Each row is a point on a landscape with many peaks, with its height.
A climber steps from a point to whichever of its 2 nearest points has the largest rise for the distance, and stops where none of them is higher. Distance is the straight distance between rows; heights are no part of it.
<182>: [  6,   2, -26, -30,  12,  19, -16,  14,  22,  -8,  -2, -48,  13,  -3, -19,
  39, -16,  27,  -7,  34, -52, -12,  20,   7,   9,  26,  30,  -2,   8,   9,
   7,  -3, -16, -38,  24, -19]  (h 371)
<729>: [  1,  18, -18, -10,   8, -17, -20, -32,   0,  -8,  -8, -29,   4,  26, -42,
  40,  53,  34,  14, -28,  22,   5,   6,  30,  42, -16,   0,  35,  25, -17,
   4,  43,  26, -47,  29,   9]  (h 473)
<639>: [-13,  13,  11,   1,   5,  18,  -6,  24,  12,   9,  20,   1,  18,  10,   0,
  -3, -35,  -1,  -1,  51, -22, -32,   5,  -4, -10,  16,   9, -25, -13,  39,
   2, -40, -26,   1, -15, -14]  (h 238)
<381>: [-14,  -3,   3,   9, -20, -13,  13,  -8,  23,   7, -29, -18, -35,  64, -12,
   9, -18,  23,  34,  21,  37, -28, -42,  14,  -2,  17,  11, -15,  28,   4,
 -11, -26,  23,  14,  39,   7]  (h 315)
<484>: [  3, -11,  15, -16,   5,   5,  22,  10,  -8,  15, -26, -34, -15,  28, -36,
  47,   0,  23,   3,  -5, -23, -17, -22,  13,  -9,   2,  16,  -3,  26,   5,
 -21, -23,  10,  11,  46,  -1]  (h 494)
<740>: [-29,  14, -12,  18,  -7,  16,  -5,  -3,  40,   2,  -3, -39, -35,  71, -18,
  35,  -7,  30,  10,  27,   9, -23, -52,  30,  13,  33,  30,  -4,   9,   4,
 -11,   0,  41,   0,  53, -27]  (h 354)
<656>: [ 22,   2, -32, -54,  11,  16, -24,  24,  16, -12,  12, -31,   6, -13, -50,
  24, -16,  33, -14,  36,  -9,  -6,  27,   4, -36,   7,  27,  11,   0,   0,
  21,  -1, -32, -60,  -8, -24]  (h 334)
<642>: [ 13, -51,  14,  16, -27, -18,  -4,  24,   0, -35, -41, -11, -40, -44,  24,
 -21,  41, -27,  -6,  -2,   3,  -2,  15,   7,  -7,  -6, -40,  31,  36, -36,
 -11,  -4, -43,  -6, -21,   5]  (h 270)
<786>: [-34,  17,  -4, -21,  32,  28, -32,   0, -30,  18,  43,  27,  34, -33, -10,
   8, -22, -47, -10, -39, -37,  37,  43,  -4,   0, -34,  10,   3, -29,  -7,
 -14,  12,  23,  11, -36,   8]  (h 421)
<981>: [ 37, -23,  27,  27, -24, -17,   7, -26,  29,  -6,  39,   0,  -2,  -2, -38,
 -48, -16,  23,  29,  24, -24,  -4,   9,  -9, -50,  -1,   6,  21, -11,  10,
   5,  -7, -54, -29, -42, -27]  (h 197)
<459>: [-25, -23, -10,  -6,  18,  -8,  -9,  25, -24, -22, -18, -52,  17, -36,  12,
  29,  21,   2,  -8,  -3, -13,  -5,  27,   1,  27, -12,  -8,  31,  30,   2,
 -59, -20,  17, -31,   3,  10]  (h 252)
<511>: [-10,  -8, -62, -46,  15,  23, -24,  23,  -8, -28, -35, -51,  14, -34,  37,
  42,  19,  22, -15,   1,   9,  -7,  25,  12,  22,  -4,   5,  18,  22,  21,
 -67, -15,  26, -50,  42,   7]  (h 230)
<98>: [  7, -15,  10,   0,  -4, -22, -12,  48, -19,  -6,   5,  24,   2, -33,  38,
 -40,  35, -25,   6, -16,  27,  10,  33, -12, -10, -34, -27,  -3,  -2,  22,
 -30, -14, -23,  14, -49,  14]  (h 352)
<456>: [ 14,  39, -27, -15,  15,  17,   7,  19,  28, -14, -21, -11,  44,  30,  47,
  16,  15,  21, -15,  16,  -5, -19,  42,  -7,  45,  19,  24, -26,  11,  25,
   2,   9,  12, -10,  56,   2]  (h 348)
<1101>: [  7,  -1,  24,  48, -10,   6,   4, -20,   2,  15,  53,   7, -11,  -6,  -9,
 -28,  30,   4,   2, -11, -25,  -1, -10, -10,   2,   4,  -4,  40, -22,  -7,
  19,   5, -18, -19, -32, -34]  (h 562)
<947>: [ 21,   0, -36, -46,  14,   2,   2,  -7,  54,   2, -27,  25,  36,  38,  -5,
  11, -42,  20,   4,   4, -14,  12,  23,  28, -32, -35,  23,  -6,   2,  20,
 -10,  23,  28,  10,  27,  20]  (h 385)
<1015>: [-17, -26,  39,  70, -18,  -3,  25, -31,   9,  23,  53, -10, -44,   2,  22,
 -49,  22,  16,  13,  -4,  -1,  -1, -42, -12,  17,   6, -19,  45,  16,  -4,
  -1,   5,  12,  -9, -15, -17]  (h 507)
<899>: [ 30,   3,  10, -17, -26, -41,  28,  -5,   9, -17, -47,  20,   6,  13,  13,
 -28, -22,  -2,  19,   0,  23,  -6,   3,  -5,  -3,   2, -26, -20,  19, -18,
   7,  -9, -17,  42,  13,  28]  (h 383)
<859>: [  7,   5,  11,  -7,  20,   8,  15,  35,   4,  51,  37,  -7,  12,  22, -37,
  29,  22,  43,  23,   1,  -1, -14,  13,  10,  -2, -26,   7,  -6,   3,  66,
 -38, -15, -13, -38,   7, -16]  (h 408)
<621>: [-17, -13, -18,  -8, -11, -24, -19, -22, -15, -42, -59, -23, -15,   2,  17,
  13,   8,  -8,   9,  -3,  46,  -1, -28,  12,  14,   0, -30, -11,  47, -23,
   2,   0,  10,  16,  15,  47]  (h 257)
<12>: [-16, -13, -26, -30,  38,  30, -15, -18,  27,  22,  14,  32,  47,  20, -17,
  20, -55, -11,  -5,   4, -25,  16,   1,  28, -40, -40,  37,   4, -20,  37,
  -9,   1,  31,  23,   2,  16]  (h 431)
<563>: [-24, -29,  -6,  -1, -23, -20,  -1, -15,  12, -26, -51, -28, -20,  24,  23,
   9, -28,   5,  14,  35,  37, -24, -48,  12,   7,  36,  -2, -17,  50, -20,
   0, -22,  31,  45,  28,  34]  (h 283)
<1068>: [ 13,  23,  18,   8,   7,  23,  40,  27, -42,  36,   9,  19, -20, -10, -13,
  15,  44, -33, -19, -50, -40,  12,   4, -12,  24,  12,  -3, -19, -19,  -8,
  -6,   2,  -1,  11,  21, -16]  (h 111)
<676>: [ -7,  17, -29, -24,  10,  19, -13,  26,  20,  -2, -10,  14,  10,  29,   5,
  13, -15,  12,  -6,  44,  46, -12,  -8,  15,  -7,  -2,  15, -27,  -6,  28,
  16,   0,  -2,   8,  11,  -3]  (h 305)
<32>: [ 13,  25,  13,  14,  12,   8,  24,  27, -14,  32,  37, -13,  15,  14, -22,
  21,  58,  27,   5, -20, -33,   0,  25,  -6,  37,  -6,  -4,   9,  -3,  26,
 -19,  14,  -6, -27,  13, -33]  (h 369)
<716>: [-36,  -6, -44,   5,   3,   1, -39,  -1,  17, -18,  -4,  -7, -14,  28,  18,
  35,  11,  14,   2,  31,  66,   0, -49,  37,   7,  -4,  21, -16,   5,  17,
 -10,  -7,  52,   4,   8,   8]  (h 353)
<892>: [ 12, -26,  20,  37, -10, -16, -21,  24, -19, -18,  28,   7, -36, -37,  -2,
 -26,  73, -13,  -5,  -4,  47,   2, -10,  -1,  -1, -16, -13,  22, -12,   6,
   3,  -5, -31, -40, -48, -19]  (h 297)
<45>: [  3,  30, -11, -26,  11,  24, -14,  14,  -1,  10,   4,  30,  27,   0,  -4,
 -12, -38, -13, -13,  35,   7,  -6,   3, -14, -23,  -1,  12, -39, -30,  30,
  27,  -4, -26,  20, -13,  -8]  (h 271)
<68>: [-15, -46, -52, -40,  -5,  -6, -30,  15,  19, -31, -45, -54,  -6, -12,  24,
  54, -12,  35,  -3,  23,   0,  -9,   2,  21,   1,   1,  17,   4,  43,   4,
 -48, -23,  33, -22,  37,  26]  (h 210)
<377>: [-13,  27, -12,  -3,   2,  22, -18, -31,  15,   3,  26,  23,  53, -28,  52,
 -25, -44, -25, -34,  33, -55,  -1,  49, -15,  26,  36,  18, -46, -21,  23,
  21,   5,  -4,  22, -16,  11]  (h 268)
<839>: [ -9,  27,  36,  20,   4,  11,  30,  -5, -11,  34,  20,  43,   7,  26,   3,
 -22, -25, -28,   2,   4,  -1,  -5, -22, -12,  -6,   4,  -9, -17, -25,  23,
  13, -16,  -1,  34,  -9,  -4]  (h 177)
<1034>: [ 29, -12,  22,  26, -31, -51,  28, -24,   6,  -3, -21,  21, -19,  -4,  24,
 -59,  22,   5,  35, -26,  36,   6, -10,  -5,  -7,  -5, -43,  -4,  13, -11,
  -1,   7, -23,  16, -11,  11]  (h 422)
<379>: [ -8, -24,  34,  46, -27,  23,  24,   6, -10,  42,  57, -10, -46,   4, -17,
   6,  10, -14,  -5,  19, -61, -27, -32,  -5,  -9,  34,  -3,  -2,   4,  18,
  -4, -43, -14,  -5,   4, -53]  (h 377)
<991>: [  8, -19,  11,  -4, -15, -39,  -5, -18,  -3,  -6, -13, -25, -15,  16, -37,
   7,  11,  28,  29, -30,  42, -11, -13,  10, -19, -26, -15,   9,  15,   2,
  -6,  -4,  -6, -32,  -1,  12]  (h 247)
<368>: [ 20, -25,  11, -15, -12, -70,  14, -12,  -5,  14, -12, -21, -18, -19, -24,
 -28,  39,  38,  58, -39,  37,   5,   5,   4, -40, -27, -23,  -9,  27,  23,
 -29,   6, -33, -41, -16,  20]  (h 225)
<1026>: [ 33, -21,  -7, -15, -29, -32, -16,  33,   8, -60, -55,  -6,   0, -41,  50,
 -34,  21, -23,  -9,  10,  10, -16,  49,  -9,  -1, -11, -31,   5,  22, -17,
   0,   2, -48,  -4, -15,  10]  (h 248)
<607>: [  1, -20,  19,  -7,  12,  -5,  15,  34, -18,  20,   9, -18, -17,  -1, -36,
  18,   8,  15,  11,  -4,   0, -16,  -7,  -2, -23, -13,   4,  -2,   0,  25,
 -35, -38, -11, -15,   3,  -5]  (h 447)
<578>: [ -4,  22,   6,  13,   8,   8, -16, -14,  -4,  -4,  39,  28,  34, -33,  15,
 -27,  16, -39,  -4, -38, -47,  44,  58, -21,  33, -24,  -4,   8, -15, -28,
 -11,  34,  15,   5, -34,  -3]  (h 366)
<800>: [ 34, -26,  26,  25, -16,   7,  43, -23,   3,  31,  13,  29, -31, -17,   6,
 -17,  -5,  -6,   5, -27, -64,  15,   6, -10, -31,  -3, -21,  20, -16, -39,
   8,   8, -31,  17,  -2, -18]  (h 77)
<517>: [ 26,  -3,  28,  49,  -5,  19,  30, -25,  -4,  46,  45,   8, -17,  -6, -29,
   4,  36,   4,  14, -17, -72,  10,   4,  -1,  -4,  13,  -2,  18, -35,  -7,
  16,  11, -33, -36,  -7, -56]  (h 508)
<581>: [  0,  16,   0,   5,   5, -17, -23, -22,  -7, -38,   4, -35,   9, -20, -38,
  10,  62,   8,  -6, -27,  -3,  17,  10,   8,  45,  -2, -15,  51,  21, -36,
   9,  52,  -4, -56, -13,   2]  (h 518)
<529>: [-16,  -9, -28,  -8, -14,   1, -18, -25,  13, -41, -51,   2,   4, -15,  22,
  -6, -44,   8, -18,  34,  58,  16, -27,   7,  -2,  30,  -6, -12,  -4, -39,
  54,  17,   2,  36,  -8,  34]  (h 226)
<257>: [ 25,  47, -12, -27,   5,  -7, -27,  -9,  12, -17,   6,  22,  16,  16, -27,
 -21,  10,  19,   9,  -5,  68,   4,  17,   4,   0, -20,   3,   0,  -5,   8,
  28,  32, -25, -25, -16,   6]  (h 278)
<836>: [-17,   5,  39,  30,   7,  -2,  25,  12, -27,  46,  49,  51,   4,  -1,   6,
 -30, -10, -21,  13,  -2,   9,  -1, -19, -12, -38, -20,  -3, -23, -28,  62,
 -13, -42,  -5,  25, -35,  -6]  (h 156)
<385>: [ 21,  -9,  30, -17,  -6, -19,   8,  11,  -9,  16,   7,  26,  14, -18,  -1,
 -30,  -7,  -6,  21, -44, -30,  29,  41,  -6, -28, -31, -14,   9, -18, -14,
 -22,   7, -17,  15, -33,   1]  (h 250)
<935>: [  1,  48,  16,   9,  32,  17,   1, -33,   8,  14,  20,  55,  23,  38,  -3,
 -28, -34,  -3,   7, -22,  30,   8,  -7,  -7,   1, -22,  12, -13, -38,   8,
  24,  24,  18,  19, -17,   8]  (h 211)
<431>: [  3, -61,  18,  48, -25,   4,   9,   5,   1, -24,  -7,  -7, -43, -31,  53,
 -39,   8, -28, -23,  23,  -7,  -2,  -4, -11,   2,   5, -34,  30,  51, -39,
   9, -13, -38,  35, -10,   3]  (h 291)
<118>: [-26,  10, -16,  12,  27,  19, -20, -46,   2, -11,  14, -10,   6,  -2, -24,
  20, -22,   9, -13, -13,   9,   7, -28,   1,  11,   0,  23,  32, -18, -31,
  37,  25,  32, -22,  -9,   7]  (h 418)
<124>: [ 29,   1,  18,  23, -14,   8,  40,  -5, -15,  29,  12,  30, -12, -17,  17,
 -16,  31, -28, -10, -41, -49,  21,  24, -19,  16,  -3, -16,   1,  -5, -38,
   2,  18,   2,  29,  10, -13]  (h 93)
<617>: [ 14,  30,  29,  26,  -2, -11,  27, -39,   1,  19,   1,  18,  -2,  43, -16,
 -16,   7,  22,  22,  -8,  18,  -3, -17,   2,  13,  11,  -8,   6,  -6,   1,
  22,  11,  14,  -6,  14, -15]  (h 420)
<649>: [-16,   4, -36, -37,   7,  -4, -34,  -3, -15, -35, -50,  -5,  14, -17,  24,
  19,  16,  -9, -10, -12,  39,  13,  19,   9,  25, -16, -12,  -6,  27, -22,
   0,  22,  20,  15,  14,  45]  (h 234)
<602>: [ -4,  -6,  12,   5,   5, -25, -28,  -1, -19, -25,  18, -13, -22, -12, -22,
  -2,  20,   1,   3,  -9,  58,   0, -30,   4,  -6, -12,  -5,  20,  -2,  -3,
  11,  -2, -10, -42, -33,   1]  (h 273)
<590>: [ 40,  18, -17, -12, -22,  -7,  -8,  18,  10, -39, -36,   8,  15, -38,  36,
 -29,  35, -20, -26,   6, -19,  -6,  57, -19,  38,  10, -21,   4,   2, -42,
  21,  25, -32,   4,   1, -10]  (h 220)
<500>: [-22, -13,  -7,   6,   7,  19,  22,  12, -35,   5,  -6, -35,   0, -26, -13,
  41,   9, -27, -27,   1, -59, -11, -16, -11,  17,  33,  15,  -4,  23, -25,
  -8, -10,  21,  23,  18,   3]  (h 393)
<162>: [ -4,   6, -32, -18,  19,  17,  -4,  -4,  22,  20,  -8, -11, -41,  63, -37,
  51,   9,  24, -11,  -6,  20,  -7, -60,  34,  -3,  -4,  33,   4, -11,   9,
  13,  10,  41, -26,  53, -21]  (h 394)
<181>: [-31,   7,   1,  10,  25,  14,  -7,  23, -48,   5,  18,  11, -13, -20,  -7,
  17,  10, -29, -25, -11,   7,  -6, -28, -16,   5,   3,   4,  -4, -18,   4,
   6, -25,  11,  14,  -7,   2]  (h 112)
<969>: [ 16,  53, -11,  -8,  35,  16,   6,  20,  14,  21,  23,   4,  51,  30,   8,
  13,  30,  12,  -5,  -7, -17,  -3,  57,  -2,  48, -10,   6, -22,  -4,  38,
  -8,  28,   6, -26,  23, -15]  (h 324)
<457>: [  6,  10, -35, -20,  -2, -13, -25, -33,  37,   2,  -5,  -9, -17,  59, -39,
  29,  23,  32,  20, -11,  48,  -6, -29,  39,   3, -24,   8,  19,  16,   8,
  15,  22,  31, -40,  31,  -3]  (h 432)
<59>: [ 31,  58,  -2, -20,  11,   3,   0, -21,  30,  14,  -7,  60,  22,  51,  -9,
 -26, -19,   9,  13,   3,  60,   4,   4,  10,  -3, -27,   5, -27, -27,  11,
  28,  28,  -9,  -4,  12,  -6]  (h 245)
<1023>: [-43, -13, -35,  14,  -4,   5, -56,  29,  30, -24,  11, -39, -14,   5,  17,
  47, -12,  25, -13,  63,  37,  -3, -10,  12,  16,  36,  19, -17,   4,  21,
 -22, -16,  22,  -2,   8, -10]  (h 398)
<265>: [ -1,  -2,   9,   5, -28,  -2,  23, -21,  19, -11, -24, -24, -27,  28,  -4,
  -6, -48,   9,  -1,  50, -12, -17, -43, -16,  -7,  53,  -5,  -1,  21, -35,
  33, -13,  -5,  14,  29, -11]  (h 483)
<1103>: [ -9,  -1,   5, -27,  -7, -34, -13, -13, -23, -18, -33,  11,   4, -13,  10,
   0,   6, -25,  16, -60,  29,  35,  17,   0,   3, -35, -25,   7,  18, -34,
 -14,  19,  19,  20,  -1,  49]  (h 208)
<962>: [ 15,  -1,   4,  40, -14, -11, -27,  36,  -8, -22,  25,  16,   8, -24,  27,
 -39,  74, -13,  -4,   5,  34, -11,  33,  -4,  31, -14, -22,  12,  -6,  13,
  -1,   4, -35,  -8, -46, -14]  (h 322)
<583>: [  1,  32, -17,   3,  -2,  25, -11, -11,   4,   2,  32,  41,  29, -32,  37,
 -28,  -7, -49, -27,   3, -43,  10,  56, -26,  32,  12,   3, -25, -22, -17,
  21,  31,  -3,  26, -22,  -4]  (h 314)
<541>: [ 30,   6,  30,  13,   7,   7,  38,  -7, -26,  37,   9,   4, -25, -11, -51,
  23,   7,   9,  -9, -48, -55,   8, -25,  -9, -18,   4,  -3,  15, -31, -10,
  11,   1,  -9, -33,  -3, -29]  (h 460)
<702>: [ -8,  -7,  -9,  -5,  20,  16,  -8,  16,  43,  40,  19,   7,  36,  37,  -2,
  20, -47,  14,  14,  39, -24, -26,   8,  24, -28, -13,  23, -19,   0,  72,
 -25, -29,   3, -12,  14,  -9]  (h 204)
<478>: [ -9,   3,  30,  21,  17,  14,  27,  30,   2,  54,  20,   1,  22,  37,   7,
  14, -18,   7,  16,  15, -49, -36,  15,   1,   0,   5,   6, -32,   7,  67,
 -49, -34,   2,  13,  20,  -7]  (h 174)
<559>: [-12, -22, -45,  -5, -13,   9, -42,  50,  40, -34, -12, -32,  -5,  -1,  64,
  36, -23,  42, -13,  66,  33,  -9,   2,   6,  -3,  29,  27, -35,   2,  57,
 -27, -37,   6, -12,  24,   5]  (h 446)
<698>: [-43, -24, -30,   0,  -2,  32,  -3, -41,   7, -17, -28,  -9,  11, -27,  13,
  11, -69, -11, -27,  25,   5,  29, -33,   0, -14,  33,  18,  -3,  -9, -40,
  42,  13,  25,  49,  -3,  35]  (h 256)
<1092>: [-23,  -5,  21,  22,   4, -19,   9,   0, -28,   1,   5, -26,   7,  -4, -12,
   8,  44,  10,   6, -25,  -4,   3,   4,  -2,  29,  -1,  -7,  26,  22,   2,
 -31,   5,  24,  -5,  -6,   8]  (h 279)
<516>: [-11,  15, -16, -56,  33,  34, -18,  -9,  -5,  27,  17,  25,  39,  -4, -16,
  25, -58, -25,   0, -14, -55,  21,  43,   8, -32, -32,  27, -11, -25,  14,
  -7,   4,   0,   8,  -9,   2]  (h 484)
<598>: [-43, -17,   7,  33,   7,   0, -14,  -7, -19, -16,  38, -40,  -5, -12,  -5,
   5,   4,  -4, -15,  19, -14,  -7, -30,  -7,  28,  27,  -2,  28,  17, -18,
 -14, -13,  16,   1, -14,  -8]  (h 309)
<855>: [ 17,  17, -41, -62,  10,  15, -30,  16,  18, -14,  -3,  -2,  18,  -8, -26,
   9,   5,  25,  -9,  13,  34,  10,  33,   7,  -8,  -8,  13,  11, -11,  -6,
  22,  18, -24, -36, -13,   5]  (h 308)
<113>: [ 29,   2,  11,   4, -22, -42,  -6,  14,  -3, -11, -18,  37,  -4, -11,  49,
 -41,  45, -18,  19, -20,  37,  10,  34, -10,  20, -23, -45, -14,   7,  -5,
  -5,  23, -17,  24, -16,  16]  (h 386)
<601>: [ 24,  15,   5, -61,   2,   1,   8,  44, -19,   5, -26,  19,  14, -14,  -3,
   9, -39, -26,  -4, -28, -29,  13,  42, -15, -32, -17,  -3, -28, -13, -14,
 -16,  -8, -23,  23,  16,   3]  (h 3)
<937>: [-17,  -1,  31,  15,  10,  11,  26,  38, -30,  52,  35,  23,  10,  -6,  20,
   1,  -3, -31,  -3,   8, -44, -20,  12, -11,  -8,  -1, -16, -34, -12,  53,
 -35, -47,  -8,  36,  -8, -12]  (h 151)
<950>: [-14, -12,  16, -16,   8,   1,  16,   9, -38,   6,  -1,  -2,   9, -33,  -1,
   5,  -9, -28,  -1, -42, -60,  26,  33, -15, -11, -21, -10,  13,   0, -16,
 -44,  -2,  18,  21, -14,  11]  (h 280)
<524>: [  8, -59,  28,   3,  -6, -60,  -7, -11, -20, -12,  -9,   3, -25, -53,  -4,
 -37,  12,  -3,  30, -29,  58,  19, -25,   3, -52, -41, -16,   2,   5,  19,
 -32, -19, -24, -22, -52,  32]  (h 203)
<1097>: [ 27,   4,  28,   4,  -3, -12,  -9, -19,   7,   1,  32,  50,  16, -14,  -1,
 -63, -24, -11,  18, -29,   1,  34,  19,  -7, -37, -33,  -2,   6, -42,   0,
   4,  17, -22,  16, -63,  -3]  (h 222)
<469>: [ 32,   3,  -2, -38,   1, -25,  18,  -1,  31,  -4, -35,   4,  27,  27,  -4,
  -6, -43,  25,  21,  10,   7,  -2,  32,   9, -27, -24,  -2, -16,  20,   8,
  -3,  -1, -10,  13,  21,  27]  (h 345)
<673>: [ 12,  53,   9,   7,   7,   8,  31, -29,  -4,  13, -29,  26, -21,  47,  -2,
   6,   5,   3,  -6,  -6,  42, -20, -33,   0,  31,  21,   0, -16,  -9, -14,
  41,  19,  24,  -4,  48,  -1]  (h 378)
<946>: [-28,  17, -18,   7,   2,  15, -24, -16,  -3, -34,  -5,  11,   9, -10,  15,
 -20,  -7,  -1, -19,  22,  58,   1, -38,  -8,  24,  25,   9,   3, -25, -18,
  54,  18,   6,   9, -18,  16]  (h 202)
<958>: [ -7,  29, -35, -10,  12,  10,   1, -10,  14,  -6, -25,   6,  10,  27,  -8,
  27,   9,  13, -15,  11,  28,   2, -11,  15,  26,   4,  22, -13,  -4,   5,
  35,  30,  31,   8,  34,   3]  (h 338)
<490>: [ 11,   0,  38,  48, -12, -38,  30, -42,  -9,  26,   9,  -8, -29,  14,   5,
 -29,  40,  25,  25, -37,  13,  -4, -26,  -2,  18,   1, -18,  20,   1, -18,
   6,  25,  15, -24,   0,   3]  (h 465)
<405>: [ 10, -57,  19,  40, -39, -13,   6,   8,  22, -24,  20, -17, -28, -15,  23,
 -46, -10,  -8,   5,  58,  -7, -24,  -8, -10, -21,  22, -18,  26,  36, -14,
  -2, -25, -37,  16, -29, -11]  (h 313)
<227>: [ 12,   0,  -9,  -4,  -7,   1,  13, -28,  25, -12, -16, -36,  14,  12, -31,
  17, -32,  32,   0,  37, -44,  -6,   2,   0,  -4,  38,  23,   7,  14, -40,
  23,  12,  -5,   4,  30, -14]  (h 423)
<998>: [-42,  -9, -32,   5,   2,   1, -20, -38,  16,  -9, -40,  19, -20,  41,  26,
   8, -26,   2,   9,  17,  62, -10, -66,  24, -14,  -2,  21,  -5,   0,   6,
  11, -14,  62,  29,  18,  30]  (h 321)
<1057>: [-11,   7,  22,  18,  18,  17,  18,  37, -62,  47,  38,  34, -16, -21,   9,
   9,  18, -45, -20, -39, -25,  11, -12, -21,  -3, -11,  -9, -12, -39,  20,
 -17, -27,   8,  23, -16,  -7]  (h 130)
<390>: [-13,  24, -26, -10,   4,  14,  -3,   8, -15, -13, -19, -31,   8,  -9, -14,
  37,  26,   0, -23,  -1,   1,  -2,  -7,  -5,  37,  31,  14,  -1,  13, -30,
  22,  16,   8,   1,  29,  -3]  (h 350)
<147>: [  2,  17,  -3, -21,   1,  15,  11,  26, -27,   4,   5,  13,  24, -28,  24,
 -13,   2, -55,  -5, -49, -52,  26,  69, -16,  19, -15, -11, -10,  -9, -31,
 -28,  18,  35,  13,   2,  -3]  (h 317)
<15>: [-13, -39,  24,  40, -24,  -8,   5,   5,  -2,  -1,  37, -38, -37, -10, -10,
  -9,  -8,  -2,   4,  25, -31, -17, -30, -11, -18,  26,  -8,  23,   9, -10,
 -12, -34, -18,  -3, -19, -25]  (h 342)
<681>: [  7,   0, -10, -49,  -4,  24,  -3,  27, -32, -12, -20,  -5,  -4, -49, -13,
  14, -27, -43, -27, -12, -52,  10,  26, -14, -33,   6,   0,  -6, -27, -29,
  13, -15, -25,  20,  -4, -10]  (h 22)
<163>: [  5,  11,  18,  -4,   1,  31,  40,  24, -26,  22, -30, -25, -21,  12, -20,
  46,  10, -16, -25,  -5, -34, -21, -37,  -3,  29,  40,  21, -30,  26,  -6,
  -4, -18,  18,  33,  51,  -9]  (h 440)
<686>: [ -3, -14,  10, -16,   4,   6,  10,   0, -14,  -1,  -1,   1,   9, -20, -17,
   3, -51, -17, -12,   6, -41,   0,  -7,  -7, -40,  11,  -1,   7,  -7, -17,
  12, -26, -18,  29, -18,   7]  (h 39)
<883>: [ -9, -33,  10, -32,   4, -44, -17,   3, -28, -27, -27,   2,   0, -34,   1,
 -25, -20, -21,  20, -37,  33,  28,   4,   1, -38, -48, -32,  13,  11, -13,
 -29,  -8, -12,  12, -43,  43]  (h 186)
<550>: [  6,  -7,  25,   9,   0,  14,  23,  30, -26,  24,  25, -20, -27,  -6, -36,
  36,  20, -11, -10,  -7, -57,  -8, -10,  -7, -14,  17,   0,   2, -10,  15,
  -2, -32, -24, -24,  -2, -42]  (h 417)
<766>: [-12,  34,   3,  37, -10,   3, -26, -34,  11, -31,  26,  12,  14,   5,  26,
 -63,  18,  -2,   0,  30,  41,  -2, -15, -18,  48,  19,  -4,  20,  -5, -19,
  39,  40,   0,   2, -28,  -7]  (h 176)
<1108>: [ 38,  -4,  26,  -2, -13,  -1,  34, -18,   2,   7,  -3,  34, -24,   0,  -8,
 -28, -41, -17,  -6,  -4, -28,  -2, -18, -26, -43,  11, -16,   3, -22, -29,
  44,  -6, -34,  17,  -3, -14]  (h 59)
<244>: [ 17, -16,  37,  19, -10, -30,  20, -18,   6,  18,  22,   0, -12,  10, -39,
 -34, -13,  38,  38,  -7,  29,   0, -15,   7, -33, -15,   3,   9, -13,  20,
  -8, -10, -19, -32, -35, -14]  (h 221)
<942>: [-48, -16, -34,  14,  -2,  36, -17, -44,  28, -11, -21,  17,  -7,   6,  19,
  14, -51,   7, -13,  23,  41,  22, -56,  15,  -7,  22,  30,   0, -32, -13,
  38,  13,  59,  30,   4,  20]  (h 288)
<494>: [  4,   0, -41, -14,  -6,  12,   1,  40,  33, -10, -28, -29,  25,  31,  69,
  27, -13,  34, -10,  36,   7, -22,   9,   3,  16,  20,  28, -37,   9,  54,
 -27, -32,  13,  -9,  53,   8]  (h 399)
<281>: [-10,  20,  -9,  10,  15,  -4, -16, -47,  -4, -41,  -5,  -4,  16, -11, -13,
  -6,  18,  -6, -17, -27,  13,  12,  -7,  -3,  41,  17,  -1,  32,  -3, -54,
  38,  58,  23, -18,  -2,  15]  (h 467)

Call two points neighbours if one is among the 2 nearest of the other. Go from one point of each pair to the other, from neighbour to neighbour, staying as high as possible. Name the lowest point that can't be avoided.
<516> / <607> => <377>
<265> / <578> => <935>
<578> / <1034> => <469>
<559> / <484> => <969>

For each start below, name the point where the climber stops.
<524> => <1034>
<946> => <559>
<836> => <265>
<1103> => <581>
<937> => <484>
<244> => <1034>
<681> => <1057>
